Points on a hilly landscape, in no order, each with its height.
A ball rolls from a point to the lowest of its 2 nearest points, and stops where none of them is lower. Distance is the straight distance between rows; heights are no part of it.
j_638: [-36 -19 -24   8   8 -32   6  28  47   9 -24  37 -46  11  -8 -42 -20  -6
   0  15 -44  14 -10 -14  10  36 -13  29 -28 -66 -37  29  16   8 -11 -10
 -39  11   5   6  14   2  28   7  -1 -44  45  30  48  29 -11 -16 -14   7
 -27  15 -37  26   6  -9  10   0   1  18 -41   5  14  -5  -3]  (h 242)
j_834: [ 16  29  10  13  -9  30   9  39 -42  -1  22  12  55 -16 -21  59  -6   8
 -16  14  16  -5  -4 -19 -30 -56  -4 -17 -24  35 -16  20 -33  -5  -8 -35
  45  31  35  26  26  -6  27 -16 -17  55  20 -33  15   4  43  -5  24 -39
  30  16  15 -12  -4   0 -12  26  19  -9   1  -3 -30   5  23]  (h 366)
j_245: [ 26   3  15 -20  -8  -4 -33  11  37  -5  -7  -2  15 -30  30  47 -13  28
  -3 -26  37  22  20  48  -1   8  57   3   0 -11 -35  16 -42 -41 -42 -38
 -18  -1  35   7  35  -6  34 -16 -17  10  20 -52  11  24   9 -38   6  21
   3  71 -47   8  -1  10 -28  16   5  -8 -28   8  35  25  53]  (h 360)
j_998: [  8 -11   8 -20   7   0 -16  37  33  -8  -1   5  -2  -4   8  21  -8  11
   2 -12  14  20 -10  10  -3  20  41  10 -18 -42 -55  36 -41 -11 -32 -41
  -7  16  43   8  41 -22  37   2 -13 -17  36 -36  34  39  22 -33  -9  16
   2  60 -36  32  -8 -11 -17  22  11   8 -30  -9  13   7  45]  (h 296)
j_226: [-15  32  -7  32 -28  17  -3  48 -27   6  10  43  25 -18 -10  12 -28   7
 -29  16 -27  -2   8  -4 -22 -36 -24  -2   8  37   3 -20 -15 -18 -29  -4
  26  26  -6  42 -26   6  19  -5 -17  43  14   6 -10 -21   2  -4  30 -44
  28 -12  -7 -32  11  16   5  -1   9   3 -37  24  -3  14   6]  (h 225)
j_75: [-10  19  -6  23 -16  -7 -18  23  12   2 -20  46   0 -29  19  -6 -36  24
 -19  13 -23  -2  27  45 -21  15  -4   5  27  29  10 -51   8 -36 -32   8
  -3  -3 -39  21 -50  21   4  -9 -15  35   2  14 -21 -30 -32 -13  15 -13
  11 -17 -37 -44  13  21   8 -26  -7   9 -34  27  30  27  12]  (h 93)
j_789: [-14 -11  -3  -1   0 -11  -5  47  45   2  -9  34 -18  -2  -1  -6 -18   8
  -3   2 -11  22 -11   0   1  17  14  16 -27 -54 -56  35 -25  -6 -34 -36
 -18  24  29  17  19 -16  41   0 -18 -24  45 -12  43  36  11 -28  -6   7
   1  45 -35  18  -1  -4  -6  13  12   9 -48   8  10   5  35]  (h 233)
j_438: [ 42   9  15 -22 -12   5 -24  -2  11  -7  -4 -12  37 -27  15  22  17  29
  10 -23  50  14  28  54  -4  -5  23  -8  14  13  -6 -19 -11 -28  -4  -2
  -1 -18  -2 -21   9   8   0 -33  -2  34  -6 -29 -29  -4  -7 -22   1  16
   3  35 -24 -12  -2  21 -22  -5 -14 -22   1   9  21  21  27]  (h 254)
j_316: [  1  -1  16  -2 -19  22 -20 -26  -5  -8   7   3 -10 -15  27  20 -22  23
 -16   4   5 -13  10  49   6  -2  28 -20  54  85  59 -51  23 -34  -8   7
  12   2 -59   7 -62  12 -27  -1   2  14 -54   1 -40 -51 -16   1  14   3
  13 -53  14 -38   1  11   3 -34 -13 -11  19  17   5 -11  -4]  (h 290)
j_212: [  4   7   2  -3   0  10  12  31 -20  -3  23  -2  21   1 -32  14   8  -4
 -10   9  -3  -4 -17 -32 -26 -21 -20  -7 -23  -6 -34  33 -26   7  -3 -23
  32  18  40  18  36 -16  14  -2 -12  14  24 -21  23  12  33   1   0 -13
  13  19  15  10  -4  -8 -13  32  18   2  -8 -13 -23   0   6]  (h 454)
j_857: [-33   4 -32  36   3 -16  31  35 -29  23  16  24   9  28 -45 -20   2 -24
 -22  19 -44 -16 -20 -77 -37 -43 -60  11 -46 -23 -21  28  -9  27  -6   2
  36  26  39  46  21 -11  15  21  -9   7  29  18  39  -3  34  13  10 -44
   5   8  28 -12  10  -5  -4  30  35  26 -30   9 -26  -2 -40]  (h 223)
j_60: [-47 -21  -9  31 -17  -9   7 -29 -10  12  31  -6 -40  23   2 -20 -12 -25
   0  25 -59 -23 -13 -35  19  -2 -45  -8  21  31  46  18  11  17  -1   2
   4   4 -15  15 -15   1 -22  24 -12 -27 -24  25   9 -23 -15  39   3 -13
   1 -57  40   0  -4 -21  19 -10   0  10   8  -3 -13 -12 -43]  (h 25)
j_83: [ 17  13  21 -18   2  37  13 -37 -34 -10  54 -40  17   6  -4  23  29   1
  13 -15  17 -18 -13 -19  10 -27 -20 -26  13  45  34   7  -5  19  29  -1
  35   6   0 -15   6  -5 -36   4   7   4 -56 -13 -24 -23   6  24   6   7
  11 -28  63  -9 -14 -10   8   8   1 -14  32 -13 -33 -24 -31]  (h 245)
j_141: [ -5   0  17  -8  -9  23  15 -48 -25  -9  58 -43  -3  13  -3  11  24 -12
   4   2  -9 -26 -26 -35  16 -15 -23 -22  15  46  35  28  -9  18  22  -9
  30   6   6  -2  16  -5 -32  11  -4 -19 -51 -17  -2 -10  12  36   0   8
  10 -34  57  -1 -22 -23   6   9   4  -7  28 -19 -33 -32 -32]  (h 314)
j_389: [-13  14 -26  38  14 -36  24  17 -27  16 -16  17  13  23 -22 -46   6 -26
   7  -5 -34  -5   7 -44  -8 -29 -62  11 -16 -24  12 -23  23  38  21  54
  -4  -9  -2   5 -22   8 -19  19  25   8  10  59 -21 -28 -17   5  12 -47
 -10 -21  30 -11  23   0   8 -10   5  29  -5  20 -11  17 -57]  (h 125)
j_222: [-31 -25  23 -25 -32  46 -26 -54  24 -16  22 -54 -47   2  61  46 -18   4
 -17   0 -14  -8 -45  15  45  10  69 -17  42  62  44  27 -34 -31 -32 -17
   6  18  -1  38  18 -20  17  18 -43 -82 -34 -51  23  13  14  22   3  39
  -3  -4  12   9 -25 -22 -13  10  17 -17  24 -26  -1 -49  21]  (h 597)
j_995: [ -4 -11  -4  17   6 -18 -19 -53   0  22 -42  11 -31  -4  41 -21   2 -13
  14  17  13 -17  30  30  29  41  27   6  10 -15  35 -13  35  -4  27   8
 -50 -35 -49 -32 -37  30 -24   4  25   3   5  20 -13 -22 -20  -1  -7  21
 -11 -47 -21  13  -1   6  14 -28 -28 -15  39 -12  23  21   7]  (h 139)
j_240: [ 20   6   5   2  -5  -9 -25 -28  11   4 -29  14  -5 -22  35   7  -5  26
   6  -2  38 -10  36  65   6  20  30   1  25  27  32 -62  22 -35   5  11
 -18 -33 -50 -24 -52  27 -22 -21   7  41 -20  -3 -39 -43 -29 -22  -1  17
  -1 -16 -24 -32   3  24   4 -35 -27 -17  20  17  40  17  18]  (h 126)
j_656: [-16 -18  16 -14 -45  53 -22 -34  12 -13  23 -23 -16 -14  51  60 -36  15
 -53  18 -14 -16 -30  32  27  -6  60 -29  50  96  53   2 -13 -43 -52 -20
  13  40 -11  62 -20 -16  41  15 -49 -54 -43 -33  22  -5  20  27  21  16
  28 -38  12 -18 -11   1 -17  -5  10 -13   2  13 -13 -44  24]  (h 649)
j_517: [ 49  24   6 -18  18  10  19  27 -26  -6   4 -12  62 -13 -33   8  31   6
  11 -26  45  18  16   0 -34 -40 -17 -12 -17  -6 -25 -13  -1  13  14  20
  24  -5  24 -23   8  -6  -9 -29  12  44  -4  -2 -27   3   9   1   1 -10
  18  29  14 -13   6  18  -9  11  -2  -8   0   2 -24  16   3]  (h 243)
j_645: [-15 -17   0 -14   2  -9 -23  -3  47   1  -8  -4 -48   2  29   5 -12   7
  11   2  -6  10  -9  12  27  48  43  17  -5 -33 -25  24 -17  -9 -13 -31
 -27   2   5   8  30 -14  26  -1 -11 -44  20 -27  27  30  -5 -21 -19  41
 -21  30 -40  32 -14 -16  -5  19  -2  -3  -5 -19  35  -3  26]  (h 263)
j_864: [ 45  27  16 -23  22  26  16  -3 -39  -6  22 -25  39  -4 -16  14  33  10
  31 -34  47   3   8  -2  -9 -38 -23 -21  -1  16  16 -25   6  18  36  19
  24  -2   2 -35 -13  -7 -29  -9  21  40 -38   5 -47 -24  -5   6   5   3
   9  -6  45 -15   2  18   9   4  -7 -18  33   1 -21  -6 -15]  (h 49)
j_363: [ 42  13  13 -15  -6  -1 -22 -17   9  -1 -17  -6  27 -28  22  17  16  32
  15 -23  62   7  37  69   0  -4  25  -1  15  19  12 -55   9 -34   7  12
 -10 -28 -24 -37 -30  16 -18 -32   8  51 -20 -14 -46 -26 -19 -28   2  19
   2  20 -25 -31   5  31  -9 -24 -24 -23  12  20  31  17  24]  (h 191)
j_574: [ -2  -3  -2  13   3 -13 -23 -42   5  12 -37  16 -21 -11  45  -4 -10  10
   6  11  25 -16  35  52  18  32  32  -1  26  14  42 -43  29 -24  15   8
 -33 -32 -58 -25 -57  30 -23  -9  16  26 -14   6 -28 -39 -31 -11   0  20
  -3 -42 -17 -14   4  12  11 -35 -28 -17  30   1  32  20  13]  (h 68)
j_118: [ 24  -8 -15   0  20 -38  33  31  19  -6 -38  23  40   4 -41 -49   9 -15
 -11 -11   4  33  14 -15 -24  -7 -19  14 -25 -53 -43   2  32  18  13  36
 -28 -19  19 -22   5  19   4 -18  18   0  37  36   2  36  -3  -4 -10 -24
  -8  38 -20   4  10   4 -14 -15   4  18 -36  15  -2  13   2]  (h 362)
j_505: [-36 -23   1   3  -7   0 -21 -54  16   6 -13 -15 -64   8  46  -2 -15  -5
  10  24 -17 -12  -2  17  46  46  40  -3  32  15  35  13  13 -12   9 -13
 -30 -13 -37   1  -2   8  -2   0 -10 -39 -10 -11  11  -1 -16  16  -9  35
 -19 -34  -8  21 -13 -14  10  -6 -15 -20  36 -24  20  -6   4]  (h 213)
j_300: [ -9 -17 -16   0  11 -31  -4  16  59   7 -33  36 -33   0  13 -29 -15   3
  -2  10 -18  23   7  14  16  44  16  27 -22 -59 -39  19  17  -2 -11 -14
 -52  -6   1  -3  12  10  27 -11  -1 -28  41   9  33  30 -14 -18 -15  25
 -25  26 -51  22  -3  -6   1  -1  -5   8 -35   4  32   8  20]  (h 196)
j_627: [-19 -21  -9 -12  11 -18  13  11   9  -6   8 -13 -23  16 -39 -24  10 -14
   2   8 -20  -3 -28 -33  -1  31 -15  18 -22 -45 -34  32  -3  22  12 -14
   4   1  24  -1  43 -13   8  21   9 -37  25  -1  38  40  13   3 -27   3
 -20  16  -6  38  -6 -20  -2  20   8  18  -3 -13  -6 -16 -15]  (h 377)
j_365: [-52 -25 -10  30 -14  -6  -3 -32  -1  13   4   3 -59  15  22 -22 -27 -18
   2  29 -58 -20  -4 -11  29  17 -19  -9  34  28  47   9  20   5  -2   1
 -13  -4 -37   9 -28   7 -16  16  -9 -33 -22  27  14 -24 -23  34   2  -2
  -6 -65  23   2  -4 -17  20 -21  -9   2  15  -7   4  -7 -24]  (h 101)
j_455: [ 25  -4   9 -22   4   2 -19 -38   3  -6 -12 -33   4  -4  23   4  24   7
  29 -11  38  -3  19  30  18  24  28  -3  12 -10  11  -7   8  -2  36   2
 -23 -27 -17 -38  17  15 -18 -15  22   4 -13 -16 -24   7 -11  -7 -11  31
 -15   4 -13  21 -12   0  -7  -5 -23 -26  38 -17  14  12  11]  (h 361)
j_9: [-34 -19  18 -17 -23  31 -28 -26  22  -9  30 -36 -46   7  36  29 -16   7
  -6   6 -17  -4 -35  -5  33  18  40 -10  26  32  17  38 -40 -22 -23 -30
   9  20   6  29  27 -22  21  15 -34 -62 -14 -44  24  15  12   9  -6  31
  -2  -2   3  18 -18 -20  -3  18  12 -15  15 -29   3 -34  19]  (h 565)
j_582: [ 25  -4  -7   7  29 -30  18 -26 -14   1 -37  -9  16  10 -25 -41  25 -39
  13 -10  28   8  23  -9   6   7 -14  12 -27 -59   5 -20  39  32  54  40
 -44 -27 -11 -58 -17  15 -28  14  57   3   7  63 -16  13  -9  -8  -9 -10
 -13 -16  -7  19  15   6  14 -25 -15   3  32   2 -13   9 -11]  (h 293)
j_400: [ 21   5   4 -24  13   3  16  -2 -22 -15  20 -35  24  11 -36   2  32  -8
  15 -13  20  -3  -9 -22 -14   0 -19  -8 -13 -16 -21  17  -7  23  27   1
  25  -3  23 -19  39  -9 -12  -2  15   0  -7 -10   5  17  12  14 -16   7
  -3   9  21  24  -4 -11  -9  27   4  -3  15 -17 -26  -1 -17]  (h 460)
j_608: [-20 -18 -25  12  16 -39  19  39  34   3 -33  39  -8   8 -28 -53 -13 -13
 -11   6 -36  22  -5 -18  -6  12 -26  27 -29 -67 -43  25  25  14  -5   8
 -31   2  16   3  17  13  21  -1   8 -29  52  35  33  34  -3  -9  -9 -15
 -19  24 -28  17  10  -3  -2  -5  11  23 -49  19   5   0  -7]  (h 281)
j_559: [-12 -13  -2  -8   1 -12 -27  -8  63   9 -22  12 -47  -5  54  14 -24  16
   3   3   3  20  10  33  32  51  56  18  -1 -25 -24  14 -12 -27 -31 -32
 -43 -10  -3  15  14   1  33 -13 -21 -31  16 -28  28  15 -17 -30  -9  51
 -21  32 -53  14 -10  -1  -8  16  -6  -8 -17  -4  52   8  33]  (h 304)
j_311: [-48 -14 -14  12  -2  -2  11  43  10  13  18  21 -35  23 -23 -12 -16 -10
  -6  26 -44  -7 -43 -53  -2   3 -30  13 -38 -42 -39  47 -30   9 -27 -37
  18  38  36  33  20 -31  37  25 -20 -30  36  -1  66  23  23  -7  -6 -12
   7  14   0  16   4  -9  11  24  22  16 -35   0 -12 -21  -3]  (h 71)
j_298: [-48   1 -32  39  -8 -17  18  18 -23  22  25  18  -8  28 -28 -29  -8 -24
 -16  21 -63 -24 -19 -70 -16 -33 -73   8 -24  -6   1  22  -3  23  -9   5
  27  21  23  42   9  -8   4  25 -11  -5  15  28  29 -17  13  22   9 -36
   3 -17  35  -9   9  -6   6  18  24  25 -26   7 -14  -4 -56]  (h 147)
j_230: [-27 -22  18 -19 -39  52 -30 -45  27 -17  13 -41 -46  -4  66  60 -38  12
 -32   5 -10  -2 -40  26  39   8  78 -19  37  70  41  15 -32 -44 -54 -19
   2  34  -2  56  -3 -23  43  17 -50 -78 -35 -48  33   6  13  11  12  31
  12 -15   2  -5 -15  -6 -19  10  17 -20  11  -5   0 -48  31]  (h 622)
j_952: [  1  -5  17  -9 -33  33 -23 -25  -3 -14  21  -8   1 -18  27  35 -18  24
 -29   5  -1  -9  -2  41   9  -6  29 -22  54  89  46 -24   5 -39 -19  -5
  18  10 -40  23 -30   4  -1  -3 -17  -3 -47 -16 -25 -34  -7   5  15   5
  17 -40  13 -30  -4   8  -6 -18  -7 -18  14  15  -5 -19   1]  (h 334)
j_899: [ -2  25 -13  32  11 -21  15  19 -39  16  -9  22  12  18 -12 -31   7 -19
  11 -10 -24  -2   9 -32 -10 -40 -53   6  -5  -4  24 -42  23  37  15  55
   5  -7 -15   0 -45   6 -33  19  25  29 -11  52 -46 -43 -21   5  21 -46
  -4 -31  39 -28  22   5  16 -19  -5  22   5  18  -8  14 -50]  (h 179)
j_969: [ 15  -8 -13  15  18 -37   5 -20   6   7 -49  12   6   5  -6 -45  13 -27
   9   3   9   7  28   7  11  20  -5  17 -25 -54   2 -13  45  20  37  32
 -56 -32 -22 -45 -21  26 -18   3  39   2  25  49  -8  11 -15  -9  -8  -4
 -18 -16 -23  18  10   3  11 -29 -20   2  16   4   6  20  -3]  (h 249)
j_839: [ 41  30   4 -11  17  20  28  26 -40  -2  16  -9  65  -4 -42  24  26  -2
   3 -16  35   6   3 -26 -46 -49 -21 -18 -26  -2 -31   8 -12  17  11   4
  42   8  35  -7  28 -15  -3 -22   3  45   2 -12  -4   5  30   6   5 -20
  20  22  26 -12   5   9 -12  32  14  -4   3  -9 -36  14  -5]  (h 315)
j_131: [ 26  28   2   5   7  23  27  28 -45   5  22  -2  56  -2 -41  38  17  -6
  -9   5  17  -5  -7 -40 -49 -56 -23 -16 -38   7 -26  22 -26  15   5 -18
  50  20  42  14  33 -14  10 -17  -8  49  11 -20  18   6  46   9  12 -35
  24  16  28 -14  -3  -1 -15  38  26   2   4 -10 -39   8   0]  (h 380)
j_193: [ 23  36   3  11  19  -3  19  23 -46  13   2  15  24   3 -18 -11  15  -5
  23 -28  10   6  14 -16 -14 -53 -41   0  -4   7  28 -60  20  27  17  49
  14  -3 -10 -19 -55  -2 -38  12  24  52 -24  39 -66 -45 -15   1  21 -30
   3 -23  43 -39  19  19  26 -20  -6  13  19  20  -7   3 -29]  (h 239)
j_727: [ 41   5  18 -30 -10   1 -29   0  22  -9  -6 -16  38 -30  28  41   6  29
   4 -31  52  19  26  58  -8   1  46  -4   9   5 -24   2 -33 -41 -27 -22
  -8 -13  25  -6  36   2  17 -27 -13  25   8 -50 -10  18   7 -31   3  19
   4  64 -40  -2  -3  18 -34   8  -3 -12 -13   6  31  26  41]  (h 316)
j_11: [-27   2 -27  36   6 -31  21   8 -24  17  10  10  -4  26 -30 -39   6 -28
  -2   7 -49 -15  -6 -56  -9 -25 -69   7 -18 -10   7   3  14  34  15  31
  11   1   6  19  -1   4 -14  24  12  -1   5  41   1 -22  -6  20   6 -35
  -6 -22  34  -3  18  -6   3   5  10  26 -10  10 -15   7 -62]  (h 54)
j_252: [ 29  29  17 -10  13  34  23 -20 -48  -5  50 -25  27   3 -12  23  31   3
  18 -27  24  -7  -4 -21  -4 -52 -34 -24   0  43  35 -11   4  24  28   6
  37   8   0 -20 -14  -7 -38   6  16  30 -58   6 -41 -37   5  20  11   1
  10 -26  69 -27  -2   5  15   5   3 -11  34   0 -30 -20 -31]  (h 165)
j_80: [ 30  40   9   4   3  15   6  27 -39   4  11  18  35 -16 -14   4  11  12
  10 -26  25   9  19  13 -18 -50 -23   0   6  32  21 -65  11   0   3  35
  28   2 -19 -14 -55   1 -28  -8  12  62 -26  18 -68 -46 -10  -8  21 -25
  13  -8  23 -45  16  26  21 -19 -11  -3   4  19  -6   4  -8]  (h 295)
j_491: [-13 -12  20  -8 -27  32   5 -48  -9 -10  56 -38 -12   7  15  25  10  -6
 -14  10 -20 -22 -28 -13  26 -12   0 -25  36  73  51  25 -11   1   0 -12
  26  12  -6  15   6  -7 -20   9 -19 -36 -51 -21   0 -15  13  38   9  12
  16 -37  49  -8 -25 -21   5  -1   4 -10  26 -14 -30 -39 -17]  (h 372)
j_562: [-30   0  -7  26 -23   7   4   4 -18   9  27  12 -15  10  -1 -10 -19  -9
 -16  19 -58 -12  -8 -25   1 -20 -42  -7  21  42  29  -2   5   5 -16   2
  17  12 -19  29 -25   3  -9  11 -12  -2 -18  21  -6 -34  -8  25  15 -23
  13 -49  33 -17   1  -4  12  -7   4   5  -6   9  -5  -4 -28]  (h 119)
j_893: [  9  -8 -12   3   8 -39   1  16  56   6 -40  47  -8 -11  10 -28 -13   9
  -6   4  -6  27  20  28   4  29  11  25 -19 -47 -42   4  24  -4 -15  -4
 -52 -19   1  -7  -2  24  24 -21  -8  -3  40   9  19  26 -17 -21  -7  12
 -16  34 -56   5  -2   1  -6 -15  -5   7 -50  20  39  24  27]  (h 155)
j_221: [-19  11 -13  24  -3 -22 -17  14  39  12 -40  56 -26 -27  34 -11 -45  21
 -17  19 -28   5  31  44  -9  39   6  14  19   6  -1 -32  14 -38 -38   0
 -31  -9 -36  21 -41  24  19 -14 -21  23  16  17   0 -19 -40 -14   9   8
  -1 -14 -50 -35  12  18  10 -23  -5   6 -46  26  50  27  18]  (h 31)
j_503: [ 10 -10 -12  13  11 -29 -11 -35  17  14 -50  18 -15  -3  27 -32   7 -11
   8  16  13  -4  31  28  26  39  18  16 -11 -38   8 -11  40  -1  25  11
 -58 -39 -34 -32 -22  32  -9  -9  25   8  24  25  -3  -1 -20 -10 -11  20
 -18 -18 -37  18   1   4  11 -28 -29  -7  14  -4  29  29  12]  (h 195)
j_260: [-12 -18  15 -13 -11  15 -30 -68  11  -2  -9 -33 -35   0  56  16  -2  10
  11   3  15 -10   2  37  39  31  55  -9  41  32  43   1   1 -24  15  -8
 -23 -21 -39  -6   4   9 -12  -7  -1 -25 -26 -32 -14  -5 -14   7  -1  39
 -15 -16  -2  12 -20  -6  -6  -4 -15 -29  47 -23  19  -6   9]  (h 270)
j_535: [-49 -32   0 -21   3  12  -1 -13  11  -8  37 -38 -58  23 -12   1  13 -10
  16  15 -25 -25 -64 -52  18  48  13  12 -12 -21 -16  45 -46  15  -6 -32
  30  15  38   5  45 -38   9  45 -18 -71   2 -32  50  47  26   8 -42  17
 -19  15  -2  44 -21 -36  14  27  16  23  12 -43  -5 -50 -12]  (h 486)
j_483: [ 28   2  10 -24  12   6   6  35 -11 -14   9 -12  42  -7 -27  23  11   6
   0 -11  29   6  -6  -4 -33 -12   5  -9 -19 -21 -50  31 -26   5  -9 -19
  23  10  47  -2  48 -14  14 -15  -1  16  30 -33  20  32  32  -5  -8  -6
  11  48  -1  20  -5  -4 -20  28  15   4 -11 -16 -18  12  25]  (h 430)
j_197: [ 48   1   0 -15  44 -14  39 -20 -23 -13 -28 -36  39  16 -46 -26  35 -32
  21 -25  56  10  19 -19  -8  -7 -17   6 -28 -59  -9 -23  31  39  55  44
 -21 -24  13 -62   0   4 -26   9  57  13 -10  51 -17  25  -9   5 -14  -6
 -10   4   9  19  15  11  15  -9  -4   0  34  -1 -29  -1 -17]  (h 347)
j_495: [  8  39   4  31 -25  24   4  51 -37   5  11  39  46 -25 -18  36 -16  10
 -30  14  -1   5   7  -4 -26 -51 -12  -6 -10  40  -7  -8 -21 -14 -22 -19
  33  27  14  37  -8   1  28 -15 -17  63  20 -13  -3  -9  23  -9  32 -46
  32   7  -2 -28   8  14  -4   9   9  -4 -22  19 -17  13  21]  (h 285)
j_978: [ 18  -4 -19  -2  27 -24  53  35 -11  -4 -15   1  46  21 -71 -27  17 -26
 -20 -10  13  14  -7 -50 -49 -24 -30  10 -40 -50 -55  19  12  33  16  24
  22  -6  43  -1  36  -6   1  -6  22   2  29  19  23  32  23  15 -15 -32
  -6  38  11   6  13   1 -19  24  24  28 -19  -1 -40  -1 -23]  (h 352)
j_49: [ 30  -7  13 -31  15   8  -7  37   5 -17  -4 -13  38  -8 -11  35   1  13
   5 -23  41   9  -7   4 -30   0  41  -3 -22 -40 -62  39 -42  -1 -25 -35
  16  11  67  -6  63 -18  26  -5  -5   6  40 -47  31  51  39 -20  -8   4
   7  75 -21  36  -6 -12 -24  27  22  17 -24 -21  -6  12  45]  (h 368)
j_842: [-35 -20  -9   4   8   0   5  52  32   4   4  27 -35  16 -14 -10 -17   0
  -1  14 -28  10 -41 -28   1  22   0  20 -40 -63 -59  47 -35   8 -30 -38
   1  37  38  20  25 -36  41  19 -15 -39  44  -6  65  37  22 -26 -12  -2
   6  36 -23  27   3 -12   6  20  19  18 -43  -1  -8 -16  18]  (h 162)
j_216: [-45 -26  11 -21  -8  23 -16 -19  19  -9  35 -37 -58  17  16  13  -2  -2
  12  12 -24 -15 -49 -28  29  35  26   2   6   2   2  46 -45  -2 -14 -29
  19  19  22  17  35 -33  14  28 -28 -70  -4 -40  38  32  17   5 -24  29
 -12  13  -3  37 -19 -32   7  24  13   5  13 -40   1 -41   7]  (h 527)
j_19: [  1  31   1  21 -25  15 -13  35 -20   0   5  43  25 -24  -4   9 -27  20
 -24   5 -10   2  19  28 -24 -19 -10   0  25  53  15 -50  -2 -28 -28   9
  24  13 -28  28 -49  11   1  -8 -10  48  -6   5 -33 -36 -10 -12  25 -33
  25 -16 -16 -45  15  25   6 -17  -3   3 -29  26   7  20   7]  (h 163)
j_336: [-14 -16  17  -8 -33  36 -12 -36   1 -12  33 -27 -15  -3  28  28  -9   8
 -24  11 -20 -12 -21  15  25  -7  21 -23  51  78  49   8  -5 -23 -15 -11
  16  13 -24  24  -8  -4  -4   3 -23 -31 -44 -19  -3 -20   4  28  13  14
  16 -42  31 -15 -18 -10  -3  -9  -1 -18  21   1 -15 -29   1]  (h 385)
j_213: [ 17  -5   9 -26   7   0  -8 -18  -2 -13   8 -39   8   5  -7   0  27   1
  22 -10  18  -3  -2   2   7  20   3  -5   6 -11  -5  14  -3   9  29  -4
  -3 -10   5 -28  35   1 -13  -6  15  -6  -6 -16 -10  20   2   4 -14  19
 -12   9   0  32  -7 -12  -9  11 -12 -14  26 -22  -4   1  -2]  (h 410)
j_218: [-26 -30  -6 -24  18  -2   4  12  17 -13   9 -21 -38  20 -26  -6   9  -5
  11   4  -9  -8 -50 -34   1  53  20  23 -25 -54 -44  38 -35  22  -3 -27
  17  12  38  -7  56 -35  17  37   3 -58  24 -20  48  59  22  -6 -42  14
 -26  37 -21  54 -13 -30   4  28  13  28  -3 -28   0 -34  -1]  (h 432)
j_414: [ 38   2  -2 -28  31  -6  28 -10 -19 -25  -8 -43  34  16 -47 -11  37 -19
  22 -18  47   4   2 -20 -13   7 -14  -2 -23 -42 -26  -2  12  37  43  22
   3 -20  21 -46  33   0 -24  -1  43   0 -11  15  -2  30  -2  15 -21   3
 -13  15   6  31   6  -5  -3  14  -2   3  26 -13 -30  -3 -18]  (h 403)
j_142: [ 39  23   0   4  13 -23   5  11  -7   5 -39  21  30 -13  -5 -27  18   4
  19 -23  33  16  39  29 -10 -18 -10   7 -11 -17   6 -65  33   6  19  48
 -21 -25 -18 -45 -55  17 -25 -18  17  52   0  32 -52 -16 -21 -17   6 -14
   2   9 -12 -28  17  24  13 -44 -22   1  -3  24  14  20  12]  (h 379)
j_987: [ -5   6  -8   8  -5 -22 -10  23  39   5 -27  42 -12 -22  18 -10 -23  15
 -11   8 -14  17  24  33  -4  25   3  12   3 -18 -20  -5   8 -21 -25 -10
 -30 -10 -15  10 -12  13  22 -19 -18  11  24   2   4   2 -22 -16   5  10
  -4  10 -45 -13   4  12   0 -13  -6  -2 -43  21  35  26  25]  (h 98)
j_956: [ 60  21  13 -34  27  16  15   5 -22 -13  -3 -30  58 -11 -22   9  42   9
  36 -39  69  17  22  16 -18 -29  -9 -17 -10 -13  -8 -30   8  14  32  27
   8 -11  14 -51   0  -2 -21 -23  20  39 -23   7 -42  -3  -5  -1  -5   7
   7  27  14  -6   5  24  -1  -2 -13 -18  23   5 -12   4   2]  (h 160)
j_306: [-39 -19  -4  19  -9  -8 -13 -36  10  10 -10   3 -54   7  31 -16 -20  -9
   6  28 -33 -14   5   9  33  36   8  -4  27  14  37   7  22  -4   9  -5
 -27 -11 -42   1 -18  12  -7   5  -7 -27 -10  11   6 -14 -24  19  -6  16
 -11 -51  -2  10  -7 -11  13 -15 -13 -11  21 -13  16   4  -5]  (h 164)
j_725: [ -6  -6 -25  19  13 -42  25  31   9   3 -28  24  15  14 -39 -52   1 -21
 -11   1 -28  16   6 -30 -17  -7 -42  18 -23 -51 -28   6  29  26  15  32
 -16 -11  12  -2   9  14   4   0  20  -8  35  43   8  18  -5  -1  -2 -28
 -16  16  -3   8  16   1  -6  -7   6  24 -30  13  -8  10 -25]  (h 325)
j_701: [-14  -2   8  14 -14  11 -10 -22 -11   0   8   7 -20  -3  21   2 -20  11
  -6  10 -20 -15   8  24   9  -3   2 -14  45  64  57 -38  24 -10  -2  13
   4  -2 -55   0 -58  11 -29   7   3   9 -43  15 -37 -48 -23  11  12  -7
  10 -61  27 -30   1   1  13 -32 -14  -4  20  11   2  -4 -12]  (h 250)
j_815: [-16  13  -5  28 -12   1  -5   7 -19   6   4  19  -6   1   6 -14 -17   1
  -2   8 -34  -9   8   1  -5 -13 -30  -4  26  34  36 -36  18   1  -4  21
  10   1 -40   8 -49  13 -24   8   4  20 -18  29 -33 -44 -25   9  17 -25
   8 -47  22 -28   7   3  16 -23  -8   7   0  14   4  13 -23]  (h 193)
j_546: [ 32  27   7  -1  -2   0  -1  20 -18  -1  -3  12  30 -18 -10  -5  11  17
  11 -20  30  13  25  25 -12 -24 -16  -1   6  14   9 -52  13  -5  12  29
   8 -10 -20 -24 -42   7 -21 -18  10  52 -13  10 -53 -28 -15 -12  10 -11
  10   1   4 -28  13  24   8 -24 -17  -9   2  21   4  14   7]  (h 337)
j_101: [  8 -15  14 -18   2  13 -32 -77   4   6 -18 -39 -19   2  54  11  14   2
  27  -5  35 -18  12  40  37  38  58  -4  25   3  35  -1   6 -12  40  -6
 -36 -32 -34 -30   9  17 -21  -6  19 -14 -17 -23 -22   0  -9   0  -5  43
 -19  -8 -16  29 -15  -2  -5  -5 -24 -33  57 -30  20   2   8]  (h 313)
j_312: [ -5   5 -25  18  15 -22  42  43 -21   8  -5  20  33  20 -60 -24   9 -23
 -21   1 -17   1 -10 -63 -50 -36 -45   8 -44 -39 -41  22   3  30   8  13
  26   8  40  26  26  -8   9   2   5  11  36  20  23  13  31  13   3 -40
   2  25  18  -7  13   2 -15  25  27  31 -28   8 -32   6 -32]  (h 297)
j_550: [-15 -13   0 -14  -1  -8 -10  11  21  -4   7  -5 -27   2  -3  -8   0   0
   5   6 -16   7 -12  -5  12  28   5   6  -2 -25 -22  31 -12  -2  -4 -22
  -7   4   9   6  31 -10  19   2  -7 -26  20 -18  21  26   5  -4 -16  19
 -14  15 -16  31  -8 -14  -5  17   0  -2  -3 -17  11  -5  11]  (h 317)

Call two points neighbours if one is among the 2 nearest of the other. Go from one point of each pair to the other, from neighbour to neighbour, staying as low as possible. Name the highest point that can't be avoided.
j_60 / j_645 => j_336
j_645 / j_221 => j_559
j_864 / j_645 => j_131
j_645 / j_574 => j_627
j_574 / j_311 => j_245

Where does a ball stop that starts at each point below?
j_336 => j_60
j_978 => j_11
j_222 => j_645
j_118 => j_221
j_483 => j_311
j_400 => j_574
j_727 => j_574
j_495 => j_221
j_559 => j_221
j_131 => j_864
j_245 => j_311
j_142 => j_11
j_491 => j_864
j_546 => j_11
j_101 => j_60

For each start below, name every point that the ball comes to, in order.
j_455 => j_101 > j_260 > j_505 > j_306 > j_365 > j_60
j_656 => j_336 > j_952 > j_316 > j_701 > j_815 > j_562 > j_60
j_725 => j_608 > j_638 > j_300 > j_893 > j_987 > j_221
j_834 => j_495 > j_226 > j_19 > j_75 > j_221
